Each row is a point on a landscape with many valleys, with its height.
A ball rolls from a point to whichever of its 5 nearest points has the largest drop for the distance, and stops where none of them is lower. Distance is the straight distance between rows; heights are no part of it.
<294>: [119 139 117 142 174 119 148 113 104 127 104 149 118 128 114 142 127 196
 158 139  69  99 114 160 112 118 142 113 142 104 109 115 156]  h=4.36
<884>: [130 154 107 218 193 124 147 137 125 114  76 175 139 145  75  88 104 153
 140 121 108 117 150  98 150  95 126  76 144 110  97 116 169]  h=1.92
<1031>: [144 112 129  99  69 179 141 139 137 150 140 116 130  83 152 135 170  50
 102 126 188 144 117  82 157 137 102 196 167 124 156 109  82]  h=3.14
<1777>: [152 110 192 131  98 147  95 115 107  99 160 162 124 102 125 166 150  83
 131  84 175 110 148 166 124 132 124 162 121 121 148 139  60]  h=3.82
<1518>: [162 132  98 171 165 134 155 123 120 125 171 139 139  88 115 128 107 129
 136 147  60 110 139 107 168 161  93 112 170  84 104 174 167]  h=2.16
<838>: [ 97 149 149 101 111 164 121 137 155 140 106  79  94 190 120 115 128 142
 165 118 172 135  97 148 119 138 197  92  57 183 143  89 129]  h=2.95
<1929>: [132 171 168 133 123 165 116 100 129 116 112 143  90 127 107 159 112 159
 132  84  86 115 109 217 114 131 179 107 100 130 142 113 107]  h=4.09
<1590>: [112 148 157 140 136 156 146 104 109 129 103 166 123 134  85 150 127 167
 132 109  95 105 110 177 107 107 127 128 107 132 119 107 131]  h=5.02
<788>: [102 117 209  95 124 154  92 162 117 140 139 128 105 150 126 112 180  79
 148  85 230 148 167 173 172 103 153 134 111 164 169  97  72]  h=2.69
<1395>: [143 132  11 160 153  66 117 112 157 132  91 132 161 112 163  98 121 110
 113 132 112 119 160  32 133  97 121  92 106 220  95 150 192]  h=2.22
<505>: [148 120 135 183 127 144 148  86 135  88 169 160 117 121 113  86 109 135
 116  62 160 147 154 172 129 134 112 147 123 111 101 153 148]  h=1.95
<1019>: [ 87 155 119  49 118  69 109 145 145 166  92  76 143 146 124 172 137 177
 202 135 142 116  74 136  78  95 190  55 110 159 146  78 115]  h=4.08
<1781>: [133 130  95 144 154 136 144 141 140 119 162 139 143  90 133  92 118 117
  91 129  96 128 148 104 171 167  90 134 161 109  98 154 142]  h=2.37
<3>: [159 163 195 129  87 165  79 116  99 118 151 129 116 115 109 178 138 125
 143  84 145 119 118 225 101 127 194 154 110 109 157 155  73]  h=4.06
<1728>: [163 130 175 118 116 155 109  86 110 103 141 114 108 113 110 179 125 167
 138 117 116 114 104 173 105 140 169 144 120  90 140 137  91]  h=4.53
<597>: [137 112 144  99 102 164 131 145 165 128 128 106 120 132 127 146 156  89
 126 147 169 133 107 108 111 103 147 136 121 127 138  99 105]  h=6.37
<20>: [ 95 176 171 153 139 133 157 121 122 140 113 143 123 167  76  64 100 142
 132  63 138 175 151 162 147  96 139 105  77 168 102 123 137]  h=3.47
<966>: [112 132 123 143 180 131 140 128 129 132 121 148 135 149 104 113 148 183
 135 154  77 126 117 150 135 120 126 107 128 115 110 115 154]  h=3.50
<909>: [130 126  87 109 108 108 132 160 143 151 130  94 179 131 180 128 122 108
  98 166 114 123 134  71 131 161 100 162 153 153 158 149 151]  h=2.57
<86>: [141 109 151 129 135 138 136 138 163 162 135 134  94  93 138  92 139  78
  65  56 194 157 195 130 174 152  81 161  93 148 128 135 121]  h=1.85
<1335>: [173 142 182 130  66 136  81 101 125 122 182 106 120  95 110 200 145  96
 131 113 153 144  90 156 124 152 172 172 143  67 143 147  68]  h=3.78
<1344>: [101 112 169 131 128 136 113 122 126 143 154 147 131 147 122 109 160 107
 106 105 154 156 172 152 123 134 106 159 101 143 128 115  84]  h=4.77
<1197>: [186 132 202 148  44 123  92  74 134 102 172 108 102  66 124 209 128  96
 142 135 170 140  92 123 127 142 127 157 159  70 134 173  73]  h=4.12
<473>: [157 114  93  89  71 144 129 120 115 123 145 119 132  86 179 183 110 102
 132 188  94 125  89  90 162 137 100 148 211  74 168 159 122]  h=2.34
<458>: [ 79 151 133 133 133 118 125 124 126 153  97 125 127 198  86  55 110 136
 152 121 150 146 116 122 106 102 134  85  76 183 104  78 159]  h=3.60
<1923>: [110 135  99 117 172  87 141 130 106 112 101 136  98 148 127 169 113 191
 155 174  78  97 107 143 111 119 171  98 145 118 131 117 169]  h=3.30
<1653>: [133 127 104 131 147 136 151 160 130 160 111 116 113  95 149  66 151 100
  67 119 172 146 155  87 183 166  87 187 131 177 109 109 151]  h=2.42
<809>: [160 105 183 167 109 146 115  87  92 122 165 163 123 123 106 156 133 123
 141  91 146 110 122 174  96 151  97 170 125 124 112 149  98]  h=2.83
<1646>: [105 148 167  93 126 170 131 139 124 122 110 124  85 178  99 111 128 113
 141 100 168 143 142 155 138 120 166 101  73 192 149  94 116]  h=1.17
<1565>: [125 105  96 124 178 101 141 153 137 146 141 125 153 165 134 139 109 143
 135 184 106 117 128  98  87 121 115 107 141 139 122 136 154]  h=3.25
<1513>: [151 123 103 107 143 108 141 113  81 116 155 147 121 122 161 187 103 119
 161 202  46 101 122  78 134 151 106 115 184  90 147 163 143]  h=2.10
<626>: [118 187 114 184 172 118 153 145 115 121  76 149 121 177  86  64  88 188
 136 112 102 134 123 132 145  79 152  70 105 103 100 120 194]  h=2.13
<850>: [121 124 127 155 156 137 138 157 156 127 134 141 133 136 104  61 113 138
 106 132 122 154 168 123 160 116 123 117 132 136  91 121 143]  h=2.61
<716>: [162 159 163 123 142 161 128 103 107  97 131 134  95 105 113 163 124 180
 142 121  83 124  79 180 115 122 185 129 112 103 135 113 103]  h=4.78
<409>: [109 126  58 132 148  78 159  86  95 129 170 134 142 125 192 193 104 123
 160 200  45 111 117  51  95 163 118  61 158  78 127 159 180]  h=1.89
<931>: [121 149 169 174 136 129 146  96 107 123 119 164 154 129  98 101 124 165
 123  62 104 139 132 188 113 127 114 131  96 112 114 122 150]  h=3.90
<1226>: [ 81 153 106 116 128 108 119 127 125 120  69 126 117 188  86  71 109 157
 152 109 143  97  74 144  97  83 147  59  64 225 111  68 170]  h=4.38
<112>: [142 128  63 175 187 115 150 124 119 129 129 155 129 117  94 134 112 141
 153 137  74  94 166  82 158 121 110  93 177  90 101 157 183]  h=1.90
<1877>: [123 145 195 128  96 167  67 147 111 144 145 128 127 126 120 153 173 103
 156  76 185 137 136 202 113 115 198 150 100 107 166 133  49]  h=4.14
<1083>: [153 145  64 212 196 127 146 100 120 177 102 149 128 133 104 112 115 124
 113 158  71 100 188  56 126 116 104  78 176 101 100 139 180]  h=1.96
<1355>: [177  98 138 180 121 147 132 115 121  98 176 148 106 117 136  95 120 107
  89  81 172 148 168 160 138 172  90 164 109 121 114 183 121]  h=1.67
<1106>: [ 75 190 144 151 163 135 146 123 111 153  81 146 109 158  86 102 121 175
 145 127 104 117 106 166 107  89 135  97  89 164 109  96 164]  h=3.33
<1710>: [141 102 174 139 126 117 108 121 119 122 175 156 138 109 129  99 153  79
  86  75 186 137 181 163 138 158  89 170  94 121 133 158  79]  h=2.49
<1861>: [129 123 175 166 111 151 124 105 107 111 134 164 131 144 102 119 143 154
 125  84 131 123 148 183  97 128 116 131  93 147 125 125 118]  h=4.02
<953>: [ 82 159 119 139 163  94 127 146 126 134  83 133 124 182 106  97 102 192
 164 156 113 109 100 136 109  84 140  71  92 159 112  92 195]  h=2.14
<960>: [123 138  55  93 129  55 123  99 151 153 113 113 172 103 184 203  97 133
 113 153  98 114 139  60  98 123 112  82 161 153 115  96 172]  h=2.78
<420>: [100 146 125 108 120 114 125 154 154 116 106  79 112 171 110 135 128 169
 154 147 133 121  86 130 117 121 183  81  90 178 120  99 151]  h=3.51
<975>: [107 125  47 161 166 112 121 150 129 142  97 129 133 117 128  67 114 110
 105 159 108 113 160  75 167 104  94 150 153 180 100 137 178]  h=1.88
<239>: [105 122 144  70 103 147 128 141 126 150 123  88 115 144 137 177 169 150
 172 145 131 134  71 166  78 100 186 123 115  92 143 115 102]  h=4.61
<1418>: [166 135 121 128  73 146 127 118 100 153 169 143 154  76 142 145 128  67
 122 159 113 126  89  95 158 159  44 166 184  89 127 136  79]  h=2.58
<629>: [118 147  75 193 186 123 137 136 125 139  86 154 132 131 106  74 116 129
 116 134 105 117 166  92 160  96 108 106 152 145  83 116 167]  h=1.94
<1502>: [ 83 150 108  95 165 118 133 118 118 133 100 115  93 159 149 150 100 209
 162 155  49  93  67 219  95 111 203  82 104  86 153 122 109]  h=4.59
<408>: [119 129 182  83  73 163 109 141 121 154 168 106 119 132 137 131 200  60
 137 109 194 177 118 140 118 102 175 157 104 103 167 132  58]  h=4.49
<1318>: [165 126 170 148  84 131 108  78 107 104 169 136 123  84 127 173 127 117
 117 152 107 102 100 128 126 146  90 157 182  87 108 147  87]  h=2.68
<1262>: [ 94 175 145 104 168 157 139 133 131 115  75 149  81 149 114 148 108 181
 140 128  92 109  92 201 106 110 180  88  73 128 135  92 128]  h=2.91
<585>: [120 119 140 114 144 134 132 144 137 179 137 109 127 122 128  65 157  79
  73 110 175 164 169 103 162 161  86 172 101 151  94 109 106]  h=3.05
<1093>: [124 142 123 163 158 143 145 134 139 106 137 152 157 117 114  81 120 157
 107 119 106 140 152 131 155 146 116 130 141 116  94 116 159]  h=2.75
<776>: [118 129  25 169 162  83 114 144 154 124  88 136 135 119 133  37 128 105
 123 125 138 123 154  45 155 107 121  88 127 221  99 145 181]  h=1.35
<1353>: [129 118  87 121 137 105 129 183 144 147 134  98 161 130 152 119 117 114
 117 175  94 142 133  89 136 157 102 137 139 125 126 144 146]  h=2.50
<137>: [105 181 157 165 171 132 154 107 119 151  88 166 126 156  82  92  95 168
 141  82  95 127 116 191 107  99 143 106  83 131 110 102 151]  h=4.07
<928>: [154 119  83 143 170 108 151 136 118 145 167 127 137 111 144 145 100 133
 135 163  52 115 134  90 142 143 109 112 169  80 110 176 170]  h=2.15
<353>: [173 132 176 119  82 153 112 112 129 109 164 103 103  87 136 186 142 100
 118 137 123 145  86 116 126 135 146 151 171  86 129 138  76]  h=3.28
<1185>: [179 107 168 164  97 118  94  78 113 107 185 134 128 112 142 145 123 105
 111 108 169 128 123 162 116 172  76 162 119 108 115 181  82]  h=3.07
<1783>: [103 107 102 113 146  84 116 156 154 106 101 112 139 146 145 151 114 146
 143 171 110  99 114  96 103 109 139 115 135 164 131 126 143]  h=4.13
<1688>: [122 129 145 140 145 161 141 114 129 116 138 137 129 134 116 146 152 157
 128 140 118 117 120 155 123 116 126 144 126 114 113  99 103]  h=5.28
<1871>: [158 137 166  98  91 169 120 119 131 116 159 102 117 113 127 169 162 118
 126 139 133 154 104 118 124 115 170 135 151  90 142 110  81]  h=4.19
<218>: [141 107 165 133 121 143 113 132 124 138 164 151 150 128 115 131 140 128
 112 125 114 137 158 143 125 148  90 153 121 110  91 117 106]  h=3.27
<1928>: [ 76 162 155 119 149 157 147 120 123 145  90 139  85 181  98 120 118 149
 144 122 118 115 108 154 124 107 152  97  70 169 120  62 135]  h=4.35
<1041>: [115 145  84 180 176 119 145 158 146 117 108 127 136 155  93  68 106 150
 131 160 114 129 159 113 138 105 139  95 137 143  96 119 193]  h=2.17
<568>: [143  97 176 110 115 141 107 124 116 159 162 148 130 117 128 131 178  62
 119  95 179 129 178 146 142 127  95 172 117 131 142 117  52]  h=3.94
<324>: [135  93  75  95 120 114 140 117 126 115 135 127 152 116 189 185 101 122
 148 188  86 100 125  82 126 155 103 116 193  85 160 164 154]  h=2.24
<1588>: [158 116 132 184 127 141 140 102 124  91 164 156 129 101 117 117 111 147
 126  91 142 131 147 161 126 162  98 142 111  94  87 150 137]  h=2.09
<570>: [119 131  46 127 151  50 135 109 136 146 135 113 178 120 181 183  97 122
 134 172  78 135 137  60  94 146 127  86 130 114 114 142 209]  h=1.98
<1573>: [133 141  76 164 184 127 141 140 121 128 146 124 137 129 107 119 109 160
 140 164  85 139 148 107 130 126 136  86 150  85 117 151 199]  h=2.23
<1665>: [154 122 126 113 100 145 132 115  97 132 158 126 140  84 153 168 135 104
 133 168  86 110 100 103 146 140  63 145 189  81 134 157 104]  h=2.45
<1722>: [ 79 157 101 102 174 103 149 141 131 113  67 137  86 158 128 135  99 192
 149 151  81  98  95 163 113 100 187  68 102 142 138  97 168]  h=0.47
<1354>: [127 138  93 132 160 115 151 170 145 126 141 122 144 134 140  86 108 141
 118 174  86 129 130 113 137 147 123 118 141 121  96 148 156]  h=2.65
<1578>: [145 115 182 159 107 124 123 114  68 109 122 171 122 164 106  91 130 124
 124  51 155 140 149 224 114 117 145 144  80 130 164 178 125]  h=1.84
<504>: [130 113 180 103 110 159 107 125 128 106 153 117 115 125 126 151 170  79
 120  88 179 135 147 139 133 122 134 168 135 124 152 109  58]  h=4.98
<1005>: [135 117 153  95 121 149 120 133 134 178 142 122 133 122 158 100 157  62
  82 105 167 150 163 104 149 144  87 192 100 137 135 121  84]  h=1.79
<1239>: [141  87 114  89  90 146 121 155 131 119 120 111 125 111 170 149 133  98
 122 177 114 120  95  73 132 139  93 155 185 104 168 127 111]  h=2.48
<1066>: [112 129 132 129 132 143 134 144 141 117  88 124 105 162 100 117 130 153
 135 139 122 125 118 138 108 123 127 117  86 168 120  77 158]  h=5.44
<993>: [136 138 178 122  99 177 117 119 121 107 123 133 110 129 101 166 137 151
 142  94 118 128 122 201 123 121 176 127  93 136 143 114  83]  h=4.37
<510>: [ 98 122 143 110 122 140 119 120 156 116 105  97 110 187 106 108 146 129
 141 130 163 132 113 109 112 106 137 103  93 191 130  83 128]  h=4.05
<1488>: [160 127 140  97 116 143 122 120 117  93 156 116 124 110 128 179 132 143
 142 176 102 129  90 105 137 128 143 133 175  94 135 121 103]  h=2.96
<291>: [134 103  87 202 169 127 136 104 124 120 125 172 152  89  93  88 108 121
 130 102 125 101 154 114 158 134  76 124 163 106  84 144 150]  h=0.53
<1030>: [157 111 120 100 103 148 118 133 119 111 149 111 131 110 147 161 135 103
 133 173 112 121  98 100 128 144  97 152 177  96 125 130  88]  h=2.64
<620>: [124 123  93 137 159 117 139 158 123 137 122 118 139 164 122  84 117 155
 124 161 107 143 140 137 124 129 125 110 120 137  97 140 167]  h=2.62
<798>: [134 116 179 119 111 155 118 117 127 126 167 139 109 110 132 155 157  94
 110 118 144 129 146 128 118 127  98 163 136 112 136 103  66]  h=5.15
<709>: [101 133  98  97 159  71 131 147 147  87 100 111 132 151 151 179 111 175
 155 161 113 107 121  94  98 117 179  86 131 150 135 129 151]  h=4.52
<56>: [134 109 114  80 119 100 147 126 113 105 132  94 128 127 161 185 117 144
 146 177  87 131  89 120 109 119 177 113 157 100 158 147 135]  h=4.43
<713>: [135 100  77  81  32 148 112 133 154 129 121 116 144  81 163 174 149  86
 119 156 141 138  99  65 151 140 108 169 213  96 201 138 129]  h=2.46
<1128>: [ 99 152 133  71 123 142 134 106 124 147  96 105  99 140 131 154 144 174
 170 167 103 106  73 178  80 107 185 103 102  97 151 110  93]  h=4.03
<804>: [124 155  12 180 194 101 135 120 149 132  69 138 133 144 128  73 112 128
 143 143 105 108 163  47 121  90 114  76 128 164  91 138 199]  h=2.21
<1605>: [142 128  66 215 186 124 144 116 117 157 117 160 155 121  83  81 118 139
 132 132  85 109 197  82 160 111  87  95 179  82  85 146 163]  h=1.37
<1219>: [ 91 109 133  83  87 111 129 144 161 146 115  69 144 150 131 148 157 141
 162 148 180 146  68 126  69 103 165 102 104 128 147 102 110]  h=5.27
<130>: [114 161 121 170 150 137 149 148 148 115  98 144 112 166  88  48 104 164
 125 120 141 160 148 135 156  95 133  99 106 142 101 109 172]  h=2.52
<466>: [138 114 137 141 131 144 144 128 138 132 164 119 154 109 134  97 137 106
  95 110 132 150 160 129 151 167  93 160 132 127 113 137 100]  h=1.91
<1792>: [123 112  68  75  82 100 114 126 171 131 104 111 177  87 174 203 113 127
 135 154 115 129 121  50 120 127 141 119 185 132 177 137 146]  h=2.40
<305>: [134  97 108 212 160 144 140  89 121 104 134 168 147 111  99  83 123 138
 116  83 154 105 174 132 154 127  78 139 161 108  91 133 149]  h=1.16
<734>: [ 99 172 128 164 178 125 148 123 123 141  80 173 136 154  80 103 110 192
 142 105  73 120 107 175 114 104 137 104 100 100 101 103 171]  h=3.89
<105>: [118 123  97 109 159 102 155 118  86  94 135 128 112 125 146 200 102 186
 165 167  66  86 112  98 121 122 169  90 160  93 137 139 167]  h=3.35
<643>: [120 145 184 161 129 147 128 105 105 126  99 196 114 135  87 121 124 134
 128  69 110 114 135 221  97 106 130 133  90 158 135 122 129]  h=3.88
<1151>: [135 118 129 151 143 136 144 111 135 107 146 166 119 103 132  91 120 112
  94  80 168 156 188 139 163 157  92 153 117 143 115 141 130]  h=0.63
<1427>: [ 95  94 133 104 129 144 123 128 150 157 133 106 125 155 139 105 143  90
 117 161 155 135 137 106 120 133 111 145 124 155 132 100 117]  h=4.93
<1669>: [146 141 162  90  98 170 103 109 118 139 136 100 114 125 127 175 162 125
 153 131 132 146  91 167 100 108 189 146 114  90 154 120  64]  h=4.41
<757>: [121 103 101 109 103 131 141 170 143 151 110  92 169 112 169  83 137  93
 100 148 139 133 135  79 144 165  98 173 139 146 131 129 131]  h=2.36
<981>: [144 144 151  96 118 137 131 115 116 110 147 100 109 105 138 165 131 181
 152 160  73 122  79 162 111 120 177 136 137  87 131 132  99]  h=4.31
<306>: [ 80 156 106  69 127  40 123 131 148 137 100  78 132 133 150 191 103 186
 179 146 111 126 114 125  72 123 191  59 119 136 140 116 120]  h=4.44
<480>: [131 134 154  92  95 172 115 137 154 130 144 104 109 119 138 134 192  63
 126 112 200 155 137 118 141 115 156 164 119 131 165 105  67]  h=5.53
<1948>: [100 133  89 112 146  75 101 145 151 114  92 121 137 165 108 138 117 155
 149 134 123 102 114 115 101 104 152  59 115 198 124 103 165]  h=3.04
<1403>: [107 101 209 141 112 120  81 140  85 114 118 173 123 161 101  88 155 111
 125  54 182 118 156 202 140 122 107 147  85 152 157 155  88]  h=1.34
<1890>: [ 99 129 159 102 135 134 126 125 133 148 123 126 116 177 102  89 148 105
 126 108 189 174 152 136 134 121 115 139  93 174 124  78 115]  h=3.65
<285>: [ 98 137 203 106 128 157 114 130 104 155 104 159 100 165  98 119 148 100
 122  68 182 126 165 177 144 106 153 127  99 180 150 112 100]  h=2.25
<26>: [114 111  71 173 170 142 139 130 107 146 124 148 142 103 109  62 127 125
  99 110 127 116 178  83 180 138  69 168 176 145  83 124 158]  h=1.43
<1850>: [116  94  91  91 104 115 120 160 158 128  88 109 158 119 152 144 143  98
 126 178 142 129 110  81 122 133  95 152 158 149 152 117 124]  h=2.93
<1489>: [113 119  64 125 168  64 146  95 121 133 135 119 153 145 167 171 103 144
 141 181  62 102 130  83  95 145 119  84 142 121 144 132 187]  h=1.11
<256>: [ 90 159 119  93 150 107 122 157 153 114  71  80 104 169 123 113  91 192
 151 139 120 107  69 167 118 120 203  61  68 161 150  88 145]  h=2.30
<633>: [132  93 119  99 108 156 120 141 117 138 134 123 147 125 158 140 147  83
 107 149 131 120 128  99 130 143 101 170 157 117 131 100  91]  h=3.11
<1661>: [175 116 157 149  73 114 103  97 103 128 163 141 150  60 145 173 105 105
 120 155 117 123 109 119 148 175  52 167 169  93  96 174  87]  h=2.74
<940>: [122 126 127 100 129 132 139 160 154  95  96  82 115 161 137 154 119 165
 137 175 124 115  86 130 116 119 175 100 116 129 140  99 132]  h=5.16
<1399>: [135  88 102  92  67 134 134 154 148 143 119 111 157 110 174 149 140  71
 123 175 148 125  96  71 122 150  98 179 176 126 168 142 117]  h=2.59
<1657>: [166  96 107  93  77 149 120 150 116 179 125 116 151  93 160 116 145  88
  97 174 136 124 110  67 161 158  75 189 174 114 147 134 113]  h=2.76
<316>: [ 95 137 215 127 129 123 104 128 110 168 121 142 121 170  91  82 141 122
 121  45 185 155 172 175 143 121  89 124  88 173 144 116 120]  h=1.93
<943>: [103 229 134 184 186 129 173 128 136 140  43 143 126 183  86  63  70 152
 160  71  98 118  96 148 124  66 175  67  90 131  93 107 149]  h=2.79
<269>: [103 154 159 168 148 149 147 112 146 133 130 141 139 127  95  85 121 147
 120  80 139 158 163 170 140 125 121 120 102 138 110 121 142]  h=2.73
<794>: [125 108 141  99  95 174 123 141 153 124 127 115 127 117 149 132 164  66
 109 136 169 138 134  88 136 134 126 168 137 125 154  99  71]  h=4.54
<1389>: [148 128  54 139 161 111 152 144 141 137 146 122 148 125 154 126  98 122
 122 164  69 118 148  71 134 144 135 118 159 103 110 170 198]  h=2.31
<1279>: [155  86 165 162 101 124  92 123 112 110 191 141 139 124 132 116 144 101
 100  79 181 136 148 153 113 162  90 184 118 115 127 165  82]  h=2.55
<887>: [112 103 109  81 107  99 126 165 154 116 109  88 148 120 146 163 127 130
 142 162 140 133 102  91 108 115 147 120 163 112 154 110 124]  h=3.56
<906>: [131 127 121 117 161 117 137 111  86 120 145 144 121 128 145 173 111 159
 151 184  49  90 102 101 130 134 130 111 167  84 116 156 143]  h=2.44
<479>: [102 134 104  59 110  63 125 166 173 135 113  69 155 116 146 170 116 160
 143 139 143 138 108 101  95 115 173  83 132 136 140 116 134]  h=3.66
<1682>: [ 95 106 109 111 156 135 128 149 148 124 142 129 126 148 119 126 143 132
 133 171 115 125 131 118 104 129 124 150 121 139 122  97 120]  h=6.02
<1091>: [177  79 133 175 123 145 153  93 114 112 163 156 112  78 157 104 119  95
  84  83 189 112 129 118 170 177  48 193 129 138 105 190 116]  h=2.90
<1580>: [119 108 145 164 139 142 147 121 136 109 148 145 125 141 111  75 120 117
 114  60 164 157 203 162 147 132  98 155 114 148 126 147 127]  h=1.47
<1834>: [ 91 150 127  71 137 121 131 127 155 144  73  89 116 152 133 151 128 198
 173 154 117  96  60 193  74 109 181  91  74 137 154 100 117]  h=3.37
<1349>: [164 104 178 161  81 139 113  92 103 114 178 145 120 117 125 165 130 101
 131 106 162 117 125 166 106 149 102 173 131 112 139 146  75]  h=3.26
<997>: [147  95 110 189 153 133 142 109 119 104 144 169 133  80 112  76 126 122
 108  96 151 115 153 129 173 161  57 162 161 121  82 145 151]  h=1.36
<1195>: [152  72 187 166  96 123  89 113  72 115 154 154 106 143 123 112 133 118
 109  69 175 122 131 209 113 137 116 174  94 131 146 174  94]  h=1.82
<548>: [149  89 171 171 121 123 142 115 111  89 147 155 103 139 109  72 122 125
 107  37 174 155 162 199 148 113 104 156  99 136 153 177 123]  h=2.11
<547>: [140 135 162  94  66 167 123 124 133 135 170  96 123 110 128 153 187  71
 131 134 156 168  89 137 118 104 176 147 139  78 152 122  80]  h=5.08
<1194>: [110 147 119 114 156  84 146 148 123 144 125 140 136 168 108 137 131 182
 150 170  90 105 118 118 107 112 144  99 119 133 115 125 182]  h=3.24
<1263>: [161 128 139 118 118 145 112 124  98 106 170 132 110 103 140 186 128 132
 145 178  79 109  77  93 138 130 109 144 183  82 129 140 106]  h=2.60
<85>: [114 146 173 127 142 119 127 133 142 150 122 129 111 148  95  61 133 106
  98  55 185 178 187 158 166 126  99 122  89 160 120 124 116]  h=2.43
<451>: [123 140 146 100 158 144 121 137 121 115 111 120  93 132 122 156 134 192
 151 155  80 115  89 158 121 136 189 103 107 108 127  95 125]  h=4.80
<175>: [166 107 169 133  63 172 108 100 118 111 181 139 121  84 139 182 140  66
 120 121 165 139 112 119 136 140  95 170 190  96 147 133  63]  h=3.81
<1693>: [132 128 169  99 138 123 121 136 128 163 161 129 123 153 119  86 163  78
 109  82 197 151 194 157 154 130  90 148  81 158 141 120  94]  h=3.36
<614>: [123 126 155  87  95 156 135 153 148 118 123  91 129 126 125 142 153 134
 154 152 168 147  99 126 110 110 167 130  99 122 137  98 105]  h=5.99
<1343>: [136 104  84  98 144  95 129 117 143 100 115 121 146 125 179 183 100 131
 151 172  98  98 122  66  99 133 134 102 176 115 159 143 164]  h=2.01
<1719>: [ 97 166 139 139 172 129 147 131 114 137  82 161 123 149 104 123 129 184
 153 147  86 107 106 161 119 102 140 105 113 123 116  95 163]  h=4.28
<1498>: [125 125  54 141 157  74 114 152 148 133 122 112 170 139 162 110 117 124
 117 170  93 124 154  84 114 140 123 102 123 145 111 147 185]  h=1.97
<394>: [149 100  60  77  67 114 107 144 156 131 111 105 157  91 173 186 116 121
 119 162 138 117 118  58 122 137 118 142 195 111 176 147 153]  h=2.51
<1213>: [132  99 188 138 113 123 107 123 111 132 136 160 128 146 105  72 151  98
 111  49 194 147 176 191 145 114 106 140  87 129 157 173 104]  h=1.70
<1623>: [145 165 172 113 114 155  84  87 126 134 128 123  89 120 122 176 127 149
 142 111 108 132  96 223  96 113 196 134 101 101 140 130  75]  h=4.15
<1457>: [193  93 138 187  81 136 144 107 125 101 202 147 118  91 159 113 112  82
 103 108 172 139 120 142 163 183  67 181 135 109  97 191 108]  h=2.47
<1332>: [145 124  73 120 132 121 146 178 133 142 124 102 163  97 166 115 116 104
  91 169  98 135 147  79 154 153 113 159 158 127 137 151 155]  h=2.32
<604>: [ 92 141 181 121 137 163 123 122 112 135 103 161 114 167  88 130 143 125
 128 100 148 126 158 175 118 100 140 116  77 179 136  95 119]  h=2.77
<672>: [132 131  55 120 144  85 121 174 150 134 110 102 147 101 170  94 122 113
  81 146 123 128 153  59 156 140 120 132 126 194 115 166 178]  h=1.04
<913>: [164 110 126 138 126 144 134 122 128 122 150 141 129  53 146 100 144  95
  68  91 157 144 158 107 177 195  67 186 152 120 100 146 110]  h=1.86
<334>: [143 142  47 174 195 100 173 107 123 134 135 122 126 144 130 137  95 156
 133 163  48 113 157  58 124 141 157  63 151  82 110 165 206]  h=2.56
<1552>: [111 150 177 187 142 117 165 132 100 116  86 163 127 162  90  71  99 142
 114  22 150 135 149 218 113 107 151 120  60 147 142 168 146]  h=2.53
<759>: [129 124 145 203 136 137 163  84 114  86 114 190 120 130 105  77 119 133
 131  36 162 139 150 153 144 106 122 135 109 131 117 155 155]  h=2.72
<1660>: [117 136  52 140 153  84 120 142 151 128 105 126 131 184 123  30 106 140
 146 108 138 150 139  91 125 101 137  61 110 206  99 132 184]  h=2.12
<1525>: [109 148 144  96 103 150 134 146 146 150  99  80 106 164 120 130 143 170
 177 143 143 138  88 166  96 113 199  98  68 143 143  89 114]  h=4.17
<1184>: [124 107 109  77  97 107 139 170 165 109 121  78 150 123 154 162 151 143
 138 165 122 147  85 111 103 117 163 109 156  94 169 119 125]  h=4.04
<1615>: [154 110 150 115 127 146 128 118 114 116 156 124 130 123 120 152 137 143
 128 140  96 118 107 137 116 129 122 148 135 110 110 110  92]  h=4.01
<987>: [163 118 149 115  81 153 150 151 116 177 150 116 144  80 159 111 158  79
  51 116 162 162 158  75 189 193  83 203 130 116 127 133  97]  h=0.57
<752>: [141 131 188 155 102 152  87 113 100  97 100 176  90 133 111 176 123 117
 145  82 134 100 123 222 112 126 155 139 104 146 149 151 106]  h=4.23
<79>: [117 127 106 148 160 134 120 145 160 143 120 110 112 130 118  39 122 116
 103 126 162 155 153 105 170 138 110 137 111 180 101 113 132]  h=2.94
<240>: [109 178 154 175 152 131 158 129 130 137 104 152 138 143  77  73 120 169
 124  85 118 141 120 147 144  93 143  89  99 129 109 109 148]  h=3.15
<903>: [149 103 124 112 141 114 125 133 122 122 151 119 151 152 122 155 118 137
 138 178  89 106 115 118 124 121 114 131 167 122 128 129 141]  h=2.97
<120>: [145 116  97 111 117 114 135 151 110 161 142 113 165 120 167 122 126 121
 127 183  83 126 118 108 131 136  83 145 164 112 124 148 131]  h=2.71
<1796>: [ 99 159  83  66 118  51 129 109 168 119 137  93 140 106 175 211  78 151
 133 147  99 147 139  70 100 114 165  65 162 135 124 101 151]  h=3.31
<730>: [132 104  85 130 125 116 137 165 147 138 124 111 133  88 164  79 135  92
  76 148 134 144 149  65 182 161 115 185 152 169 121 151 146]  h=1.87
<942>: [150 116 132 118 133 147 144 136 124 152 126 129 115  74 155  83 159  72
  73  89 184 163 179  95 188 185  77 188 124 169  95 124 134]  h=1.83
<1684>: [122 116 178 116 104 171 115 138 124 101 147 149 111 116 116 171 165 111
 136  96 166 128 157 164 137 118 156 135 106 139 142 122  70]  h=4.50
<133>: [109 129  87  71  97  80 116 148 170 109 104  95 147 110 156 188  97 124
 134 150 138 125 120  84 113 107 156  92 168 150 160 127 155]  h=2.86
<335>: [ 87 136 166 115 131 137 132 128 116 145 108 130 105 200  80  73 133 114
 134 110 179 142 132 138 116 106 134 111  67 198 130  68 140]  h=2.66
<857>: [166 122 153 151  99 126 109  95 114 110 188 136 148  85 136 137 105 115
 123 151 125 116 102 118 134 158  71 150 138  85 110 165 109]  h=2.80
<73>: [163 136 202 142  71 138  73 100 111 115 180 127 108 115 117 170 146 122
 142  96 173 111  87 194 101 133 174 173 131  84 158 160  63]  h=4.00
<1799>: [119 152 158 103 110 166 127 130 124 146 109  83 104 143 125 154 162 147
 143 136 140 130 114 178 107 103 191 114  87 112 161 106  93]  h=4.73
<213>: [130 112  86 111 139 139 140 166 131 151 134 117 154 122 159  74 128 113
  83 141 120 150 143 109 157 167 109 171 122 129 103 131 145]  h=2.38
<1612>: [127 131  69  86 104  60 109 134 168 103 122  92 151 105 190 212  97 130
 144 155 117 137 137  71 115 131 150 103 180 121 162 125 153]  h=2.54
<327>: [161  94 118 103  39 173 106 131 123 143 153 116 108  62 155 154 152  67
 104 166 152 147  88  67 163 143  94 179 189  73 172 139 100]  h=2.63
<1285>: [109 139  80 125 151  35 118 131 154 120 123 124 157 142 148 173  90 138
 140 156  83 103 135  81  98 107 133  78 131 160 124 136 178]  h=2.70

Where does a ball stop that starts at each point below?
<1488> -> <1489>
<887> -> <1489>
<1623> -> <1151>
<408> -> <1151>
<504> -> <1151>
<479> -> <1489>
<1184> -> <1489>
<137> -> <291>
<734> -> <291>
<1684> -> <1151>
<966> -> <291>
<239> -> <1722>

Two balls start at each pair of points below. Name the first point that both come to, or write none.
<981>, <1030> -> <1665>
<1197>, <1418> -> <1665>
<1615>, <633> -> <473>
<1661>, <175> -> <1665>
